Points on a hilly landscape, in no order, each with its height.
A ball rolls from a point to the lowest of its 6 nearest points, and stops where none of them is lower. Distance is the straight distance between rows; heights are no part of it.
j_242 height 8.63: [190 158  80  99 162 159 141 204 168 120 158 200 167 185  88 156 147 143]
j_358 height 2.07: [ 86 118 148 134 112 124 109  93 111 148 116  96 130 138 138 137 118 136]
j_301 height 6.51: [156 123 107 159 121 156  72 106  75 132 162 127 173 146  83 145 141 161]
j_771 height 1.78: [144 110  92 113 191 164 169 205 149 103 114 177 107 182 155 129 117 114]
j_476 height 5.20: [181 142  85 100 174 162 153 196 150 119 125 178 133 162 127 138 128 130]
j_371 height 8.85: [ 84 143 163 111  71  61 126  91 152 102 128  65 118  69 118  65 192  55]
j_67 height 2.40: [ 85 135 143 122  89  75 106 102 112 155 146  72 118  99  93  90 150 109]
j_977 height 4.31: [ 90 155 154 115  85  58 109  92 129 140 160  61 123  64  86  88 151 106]
j_311 height 6.10: [195 149  96  97 164 163 144 177 146 113 134 178 150 144 118 154 122 146]
j_378 height 3.87: [139 130 114 162 116 131  76  96  67 151 166 118 154 127  70 124 131 145]
j_73 height 2.44: [195 155 103 108 156 167 119 151 145 107 150 175 179 136 111 175 134 162]
j_954 height 2.06: [114 125 146 132 127 148 117 102 120 142 110 111 136 130 152 152 100 149]
j_467 height 1.53: [175 128 117 114 160 162 152 161 141 122 109 154 117 126 149 144 106 143]
j_535 height 7.17: [173 141  80  95 179 162 153 207 154 121 131 186 142 184 114 143 137 131]
j_480 height 1.36: [ 58 114 167 143  99 109 115  89 140 137 102 101 117 132 155 119 134 114]
j_62 height 3.44: [137  91 124 152 133 128 190 164 155 108  97 172  77 141 185 127 106 112]
j_967 height 1.93: [168 123  90 104 177 162 162 198 150 115 116 171 115 162 136 133 121 127]
j_308 height 2.87: [112 158 134 142 111  86  85  80 100 147 197  90 137  64  63 100 130 129]
j_665 height 2.67: [ 99 156 141 129 101  71  98  90 106 154 179  78 133  75  69  98 132 123]
j_729 height 2.32: [122 122 146 134 134 151 141 113 139 136  97 131 119 115 169 147 102 152]
j_706 height 0.67: [ 64 130 158 121  80  66 119  98 141 130 126  67 116 102 114  79 172  76]
j_531 height 4.35: [ 58 126 166 124  75  66 124  92 144 111 118  82 112 105 131  72 190  55]
j_156 height 1.20: [166 138 115 126 139 168  97 113 102 116 139 137 169 140 124 173 119 165]
j_123 height 2.93: [124 148 125 159 113 105  80  87  81 159 185 106 146  95  58 102 134 140]
j_811 height 4.48: [111 133 128 145 109 112  93 100  81 156 149  97 139 132  92 120 124 140]
j_272 height 1.50: [ 77 113 176 149  99 118 142  93 162 126  88 143 108 117 178 132 123 127]
j_518 height 5.14: [123 104 154 153 114 125 170 129 159 122  88 162  84 113 184 131 110 126]
j_740 height 1.40: [119  86 110 144 166 121 197 182 152  82 113 182  86 181 196 128  95  97]
j_489 height 2.03: [ 42 118 167 133  86  82 120  90 149 119 109  91 112 127 143  93 173  74]
j_871 height 7.67: [143 126 117 150 118 145  81  99  73 141 154 116 163 145  90 140 128 154]
j_825 height 1.27: [151  98 104 128 174 150 176 188 148 105 109 165  91 159 166 125 108 118]
j_976 height 2.78: [109 150 132 138 104  86  92  94  92 157 177  90 136  90  68  98 131 130]
j_844 height 1.19: [164 113  99 116 172 157 170 188 145 114 112 166 105 149 152 131 113 125]
j_550 height 2.66: [ 94 132 134 134 101  97 101 100  91 162 147  81 128 122  94 108 128 128]
j_808 height 6.11: [ 69 130 163 120  72  63 122  93 149 103 120  76 112  91 127  63 193  53]
j_789 height 2.48: [145 101 138 145 130 135 176 147 159 122  91 158  88 121 177 129 106 125]
j_445 height 1.94: [113 112 158 140 120 137 147 114 153 132  90 140 106 111 173 142 105 142]
j_642 height 1.49: [152 112 130 132 144 148 163 144 150 121  99 149  97 116 166 139 104 137]
j_814 height 1.92: [ 72 122 147 131  97  98 108 100 114 157 124  74 126 130 118 108 134 115]
j_298 height 1.60: [173 141 119 115 150 168 110 125 114 117 134 146 167 132 132 177 119 165]
j_824 height 3.51: [169 130 109 142 134 169  85 110 100 103 157 143 188 151 107 174 135 165]
j_751 height 2.42: [ 68 126 152 125  89  78 115  97 128 145 129  69 119 111 109  91 155  96]
j_51 height 6.30: [131 130 128 132 129 153  97 101  91 137 129 109 153 145 129 156 111 157]
j_515 height 8.88: [112 128 128 139 118 136  98  95  80 150 135 102 148 145 116 142 115 151]
j_447 height 3.53: [185 135  94  98 173 161 156 186 145 115 119 169 130 146 133 144 121 134]
j_517 height 3.42: [189 151 107 101 158 167 132 157 138 115 134 168 155 130 125 167 120 155]
j_744 height 3.17: [185 139 103 102 166 163 148 169 139 121 119 166 133 133 130 149 117 149]
j_300 height 1.09: [ 85 119 154 135 116 129 120  96 128 145 103 106 127 130 160 138 112 139]
j_202 height 0.56: [158 132 128 116 151 161 139 132 131 129 108 142 130 119 151 159 103 155]
j_224 height 1.70: [146 100 126 144 140 137 182 165 156 112  98 160  80 132 175 127 102 120]

Where does a ball stop that starts at each point below?
j_123 => j_300
j_535 => j_844
j_517 => j_202
j_811 => j_300

Call two points neighbours if one is among the 6 nearest of the other. Go from one point of each pair to the other, from neighbour to neighbour, staying as low as possible. Name the highest point that can't be avoided.
j_156, j_300 => j_445
j_706, j_202 => j_489
j_844, j_202 => j_467
